Each row is a point on a landscape with many valleys, with its height.
A ball rolls from a point to the lowest of its 4 nearest points, and stops where none of them is lower. Distance is the straight distance between rows; heights are no part of it.
Nufi height 68.2: [-15   0 -30   3  -2 -11 -41  -6   1  21 -24 -13 -16  -3  -6   3  15   5
 -16   2  12   5  -8   6 -18   4  20  -8   6]
tiv height 89.2: [ -7 -31  19   4   3 -38 -24 -12  -3  -5 -26  11  -5  19 -50  39   8  -3
 -16 -25  19 -11  18 -46 -21   7 -11  -1  13]
fus height 2.7: [ 42   4 -11 -24  19  54  56 -13   3 -20  19   6  50 -14  33 -61  -4   5
  24  44 -36  14  -6  41  19  26 -25  16  -8]
sepo height 84.7: [-28  12 -43  -3   8  78  21 -17  26  35  -2   1 -36  13  63 -24 -19  -5
  34  23  -4  21 -13  63  20  -2  18  -7  -3]
Kavas height 38.5: [ 39  17  39 -20   6  14  39  16   2 -20  13   7  40  -6  29 -34   6  10
  18  31 -41  10 -17  16  13  -1 -15  13 -12]
pesu height 85.6: [-44   4 -35  -2   6  68   1 -19   4  33 -18   2 -53  19  50 -22 -17  -5
  28  27   5  21 -13  49  14  -4  16  -5  -6]
sagep height 79.3: [-12  -3 -33   5  -6   6 -35 -15  -2  14  -5 -19 -20  -7   1  -8  -2   7
  -5   9  16   4  -7   9 -13   1  24   3   5]
fedo height 62.8: [ 13  19 -33 -11  10  52  49 -16  14   4  31   0  12  -9  53 -38 -15  -7
  19  16 -20  28 -17  62  18  14  -1  -6   2]
koz height 82.2: [-27  20 -34  -3   3  52  14 -17  10  19  14   0 -37  17  46 -21 -22  -8
  23  19   0  21 -23  44  11  -3  12  -8  -5]
tuse height 35.1: [ 25  18  14 -22   3  27  47  -6  -1 -10  21   0  37  -1  34 -46  -6   2
  16  18 -33  25 -18  27  12 -10 -10   1  -7]
nuza height 41.1: [-22 -33  -2  28   1 -44 -27   4 -16  14 -24  -7 -15  -3 -44  60  20  16
 -28 -64  31  -3  24 -31 -16  23 -14  -4  -5]
lok height 46.4: [ 10  18 -24 -16   3  43  49 -14   8   3  28  -3  20  -5  42 -39 -16  -5
  19  10 -25  31 -19  54  11   2   0  -6   2]
Boniv height 42.4: [ 29  11  50   1 -11 -10  27  32   5 -30  32   0  26 -24 -24   0  -2  10
  -2  20 -18 -43   4 -26  14 -16  -6  20  14]
debe height 75.5: [  5 -22  24  -6   2 -42 -21  -2   6 -11 -21  18   0  17 -46  29  10 -13
  -9 -16   7 -17  18 -53 -15  -6 -11 -10  15]
gosek height 61.0: [-37 -20 -10  44  -7 -32 -32   9 -15  26 -30 -14 -31   4 -14  57  23  11
 -26 -61  33   1  26  -5  -7  20  -4  -1 -23]
palo height 51.1: [-38  -1 -31  13 -10 -15 -47   2  -5  22 -40  -9 -27   5   1   6  24  10
 -22 -10  13   9   3   9  -8  17   8 -14 -14]
gog height 76.1: [  7  24 -39  -7   3  58  45 -15  19  14  27  -2  -1  -4  61 -35 -19  -7
  24  15 -15  22 -16  67  16  10   5  -9   7]
gizel height 77.9: [-25   9 -30   7   0  40 -11 -23 -11   9   6  -4 -45  10  29 -20 -17  -4
  13  29  16  14 -15  33   5   2  13  -1  -8]
rales height 78.0: [-42  -1 -45  17  -3  41 -35 -15 -12  24 -22  -3 -37  -8  25 -15  -6   5
   1  19  14  12   1  28   4   7   8   4  -4]
Zusub height 40.8: [ 23  13  21 -14  -1  15  42  -3  -9  -4  23  -2  28   7  29 -33 -15   0
  22  15 -14  25 -16  21   8 -15   2   7 -17]
nur height 49.5: [-10 -44   7  18  11 -41 -24   5 -12  -1 -24   8   1  -1 -56  62  13  12
 -22 -50  26  -5  24 -47 -17  22 -18  -2  12]
nivib height 78.4: [-25   1 -39  10  -3  29 -32 -11  -8  16  -8  -7 -34 -10  16 -16  -3   7
   2  20  20   9  -7  20  -1   8  14   2   2]
tesun height 56.8: [-34 -22 -12  39   2 -40 -33   7 -17  25 -25 -16 -30   2 -21  54  21  13
 -31 -60  37   1  26 -11  -7  25  -7  -2 -17]
vomo height 50.4: [ 23  13  38  -9  -1   7  39   6 -12 -14  24  -6  29   6  19 -23  -8   1
  12  25 -14   7  -9   4  13 -14  -5  14 -15]
zuvo height 64.4: [  6  -4 -16   0  -6   1 -14  -6  -4   9   6 -20  -6  -7  -6 -15 -17   4
  -3  12  15   0  -1  -4 -13 -16  20   4  10]
Zagad height 38.4: [ 10 -32  24   6   1 -40 -31   6  -5 -18 -21  23   4   7 -54  49   7 -12
 -14 -17  13 -22  24 -65 -12   6 -21  -7  15]
Zuviz height 42.0: [-19  -8 -21   1  -7 -36 -40 -10   2  19 -31 -11 -22   9 -14   6  18   4
 -19 -16  12   9  -4  -2 -14  11  10  -8  -2]
vap height 15.4: [ 12 -10  31  -6  -2 -43 -17  15   2 -30 -10  34   2  10 -50  33   5 -20
 -14 -10   2 -38  14 -67  -6  -9 -13  -8  17]
vinak height 54.0: [ 25   8  28  -5  -8   8  34  -3 -12 -10  26 -11  19   6  10 -22 -15   0
  17  19  -6   5  -1  -2  11 -23   1  17 -10]
Nek height 35.8: [ 21   6  40  -7 -14 -14  10  30  16 -25  25   3  28 -22 -27   7  -3   3
  -5  10 -14 -45  11 -35   6 -26   2  10  17]
vogel height 74.4: [  7  22 -11 -11   0  30  36 -15   1   1  28  -3  -4   8  37 -30 -24  -7
  16  13  -3  28 -23  39  10  -6   9  -6  -7]
fened height 34.4: [ 34   9 -29 -23  13  49  64 -15   6  -3  22   0  39 -11  42 -52  -8   1
  21  26 -25  21  -9  52  20  24 -12   5  -1]
nekik height 46.5: [ 24   1  41   2 -11   3  20  15  -1 -23  26 -12  31 -15 -10  -7  -5   3
  11  17  -6 -33  12 -22   9 -20   2  20   5]
dotid height 37.7: [-28 -16  -8  18  -1 -45 -27  -9 -11  21 -32  -7 -31  14 -27  31  26   5
 -25 -36  25   1  10 -10 -11  22  -7  -6 -11]
rabu height 41.5: [ 11   4  38  -8  -4 -52 -16  27   4 -37   3  37  -2   1 -59  43  -2 -24
  -9  -6   0 -47  12 -68   0 -19 -19  -7  15]
Bazaf height 77.7: [ 20  13  43 -12  -6 -54  -5  38   7 -44  17  34   8 -10 -58  37  -3 -18
 -16  -6 -12 -58   9 -58   1 -24 -10  -7  17]
keza height 70.2: [  3  -1 -15   0  -5  10  -8 -15 -11   4  17 -21  -8  -6   0 -18 -20   2
   5  17  17   6  -3   1 -13 -13  17  10   7]
vali height 56.1: [ 10  19   2 -16   3  17  37 -12  -4  -2  25  -8   9   9  27 -29 -18  -3
  16   9  -3  27 -19  21   8 -13   2   7  -5]
sipa height 56.9: [ 16  19  -9 -16  10  37  43 -11   2  -2  34  -6  22   1  41 -38 -19  -6
  19  11 -18  32 -18  43  14  -9   0  -5  -3]
fas height 82.3: [ 36  22  61  -4  -2   0  46  11  -6 -22  23   2  28  -5  12 -19   4   8
  10  37 -36 -18  -9  -4  20  -1 -15  22 -10]
loma height 33.5: [-41 -24 -17  45  -3 -34 -35  15  -9  25 -21 -18 -29  -4 -22  67  19  13
 -32 -77  34  -1  30 -18  -9  18   0  -3 -16]
bof height 43.5: [-40  -2 -14  30  -9 -32 -37   0 -17  25 -38  -9 -34  14  -2  32  29   5
 -22 -36  24   7  11   5  -3  23   0 -10 -26]
turi height 38.0: [ 23  16 -14 -23  11  35  51 -10   6  -5  23   1  37  -5  37 -44  -7   0
  22  17 -25  29 -18  44  13   5  -7   2  -6]
nogog height 75.1: [-13   6 -32   6  -4  25 -19 -19 -16   7  10  -8 -31 -10  12 -18 -14   4
   6  26  20  13 -12  16  -4  -3  16   3   2]
vobo height 71.7: [-49 -26 -15  51   4 -31 -43  33   1  30 -21 -22 -35  -8 -16  85  17  14
 -29 -87  33  -1  28 -20 -12   6   8  -3 -20]
mesir height 85.5: [  0  27 -27 -14  -1  39  31 -11   8   8  23  -2  -8   6  44 -30 -22  -7
  20   8  -6  28 -21  48   9  -2   6  -8   3]
Ketoz height 59.8: [ 47  24  47 -17   4  11  42  14   7 -23  18   9  41 -12  23 -38  11   5
  10  43 -47  -7 -23  11  18   5 -23  17 -12]
naz height 27.2: [-28 -41  -5  27   8 -44 -32  13 -12   9 -17  -5  -7  -6 -47  73  18  15
 -30 -75  28  -3  25 -31 -18  22  -8 -10   4]
Mopiz height 23.8: [ 36  19  24 -19   9  19  42   6  -1 -12  19   1  45  -2  31 -44  -1   2
  21  26 -37  19 -17  24  11  -1 -11   3 -10]
gasu height 59.4: [ 32  12  59  -2  -7   4  36  16  -8 -23  27  -1  28 -10   4 -14   2   5
   9  30 -21 -20  -7 -13  15  -6  -9  29  -4]
kemop height 41.4: [ 48  16  22 -20  16  28  40   5   9 -23  12  11  47 -14  36 -49   6   9
  17  41 -49   0 -18  17  12  13 -19  14 -12]
nov height 6.2: [ 16  13  35 -10  -9 -26  -2  32  20 -31  12  12  22 -15 -37  23   1 -12
  -5   2 -15 -49  15 -42   3 -31   5   4  23]
nupe height 36.9: [ 11  -9  30 -14  -2 -38 -15  13  16 -18  -8  26   9   9 -41  26   6 -17
  -3  -4  -7 -33  15 -53 -12 -22  -3  -3  11]
zin height 55.3: [  3 -17  17  -6  -6 -38 -23  -4  12  -1 -20  10   2  14 -38  13   7  -9
  -5  -7   6 -18  10 -43 -16 -17   1  -9  16]
gutif height 52.0: [ 43   9   7 -29  15  44  48   1   3 -21  18  13  52 -15  34 -52  -1   7
  22  38 -39  14 -13  24  19  15 -19  11  -8]
fis height 59.3: [ 27 -13  34   1  -5 -60 -27  37  -6 -52   3  48   0 -11 -67  47 -12 -15
 -23 -18   6 -47  18 -79  -9   1 -24  -5  15]
zonub height 59.6: [ -5  -4 -12  -5   1 -25 -38  -7   7  11 -18 -10  -7   1 -17   0  13   3
 -14  -4  10   1  -5  -9 -20  -1  19  -9  12]
sonuk height 39.7: [-16 -21  -2  12   4 -45 -28 -13  -9  15 -29   0 -14  15 -40  31  23   1
 -24 -29  29  -2  16 -23 -18  22  -7  -2  -2]
gub height 60.0: [ 39  15  51  -8  -3   6  43  10  -9 -18  21   3  27  -3  12 -28   0   2
   8  31 -25  -4  -9   1  15  -9 -15  13 -16]
tekon height 31.9: [ 15   3  30  -9  -9 -19 -13  22  25 -20   3   8  18  -2 -29  14   2  -7
   1  -2  -9 -41  12 -38  -1 -27   8  -3  20]
tul height 87.5: [-24   3 -41   9  -9  10 -47  -4  -5  17 -16 -12 -22 -12   6  -7   4  10
  -8  12  19   8  -5  16  -8   9  15  -7  -1]
Risa height 68.9: [  9   8  -8  -6  -2  16  16 -20 -17   0  28 -10  -5   8  16 -26 -25  -3
  13  17  11  21 -10  10  -4 -18   9   6  -6]
Rigi height 56.7: [  8  14  43 -16  -5 -42  -7  34  17 -37  11  25  15  -2 -46  23   1 -14
 -12  -3 -21 -51   6 -48   1 -24  -1  -6  21]
lonu height 51.0: [ 21  -4  23  -2  -7   8  15   2  -3 -12  19 -17  18  -4  -3 -15 -19   5
  10  17   7  -9   9  -9  -1 -25  10  21   5]
lenet height 73.6: [ -6  13 -14  -3   2  26  13 -22 -11   5  23 -12 -18   7  21 -23 -27  -9
  14  17   8  20 -19  22   1 -12  11   3  -1]
Faf height 42.8: [-35  -5 -18  18  -6 -32 -40  -6  -6  20 -41  -6 -25  11  -4  21  29   3
 -25 -21  14   7   1   7  -8  18   2 -14 -14]
nesur height 84.2: [-19  22 -32  -6   3  59  27 -14  21  19  16  -3 -26   9  55 -24 -20  -8
  25  18  -9  23 -22  62  19   2  13 -15   4]
vaziv height 60.1: [-46  -3 -44  19  -8  22 -52   4 -10  25 -45 -10 -27  -7  23   0  20   5
 -11  -1  15  13   5  27   0  15  11 -10 -10]
nev height 49.8: [  7  -9  -4  -6  -5 -16 -25  -8  13   0  -6 -12  12  -1 -17  -1  -5  -2
  -1  -2   6 -10   4 -19 -16 -22  19   2  18]
Siku height 80.1: [-28  15 -30   0   2  44   1 -21  -3  23   5  -3 -43  15  38 -22 -23 -10
  12  30   5  16 -19  38  12  -1  14  -2  -4]
tiru height 27.1: [ 24  15 -18 -18  12  47  57 -17   5  -1  24  -2  30 -13  45 -47 -12   0
  21  12 -26  28 -13  53  15  14  -7   4   0]
Nalil height 38.9: [ 18  -7  24  -6  -9 -12  -8  13  15 -12  10  -6  22 -10 -21   2  -6  -6
   3   7  -6 -28  10 -30  -5 -30  14   4  16]
Tetob height 60.7: [-40 -30 -15  40   5 -39 -37  24  -3  20 -18 -15 -18 -12 -31  80  18  17
 -29 -88  34  -2  23 -26 -11  11  -1  -7  -3]
nofum height 66.5: [ -9 -24   4  -2   4 -43 -24  -9  -2   6 -30   5 -10  19 -40  29  17  -2
 -14 -20  13  -7   8 -37 -22  10  -5  -3  10]
kuvit height 38.7: [ 13  -8  21 -12  -8 -24 -18   3  20 -12 -11   9  14   3 -29  12   5 -11
  -6   0  -5 -24  13 -37  -9 -24  11  -4  18]
nir height 83.1: [-40   7 -39   1   4  62 -11 -21  -7  23 -12   6 -53  15  38 -16 -12  -7
  16  30  10  14 -11  43   9  -2   7  -2  -6]
zota height 31.8: [-16 -13  -9   4   2 -44 -33 -11  -5  13 -35  -2 -16  18 -30  20  24   5
 -15 -20  13   3   2 -14 -17  13   3  -5  -1]
sokof height 34.6: [ -5 -14   3  -5   0 -38 -27 -10   8   2 -25   0  -2  18 -36  14   9  -3
 -13 -13  10  -6   9 -35 -19  -6   3  -7  12]
nira height 34.5: [-45  -4 -25  23  -9  -9 -49   6  -8  28 -45  -5 -34   5  20  13  25   5
 -17 -24  10  15   9  20  -3  15   9 -15 -27]
nubu height 50.3: [ -7 -49  19  19  13 -42 -30  10  -8  -5 -19  19   5  -6 -58  72  13   9
 -21 -55  19  -6  26 -58 -23  23 -23  -9  11]
fege height 37.2: [ 30   9 -16 -26  14  49  61 -11   3 -10  24   3  47 -16  44 -52  -5   3
  22  26 -27  23  -9  44  17  17 -14   2  -4]

Where does a ball stop that starts at each point below?
lenet -> Mopiz
fas -> Mopiz
Risa -> Mopiz
pesu -> nov
nir -> nov
sepo -> nov
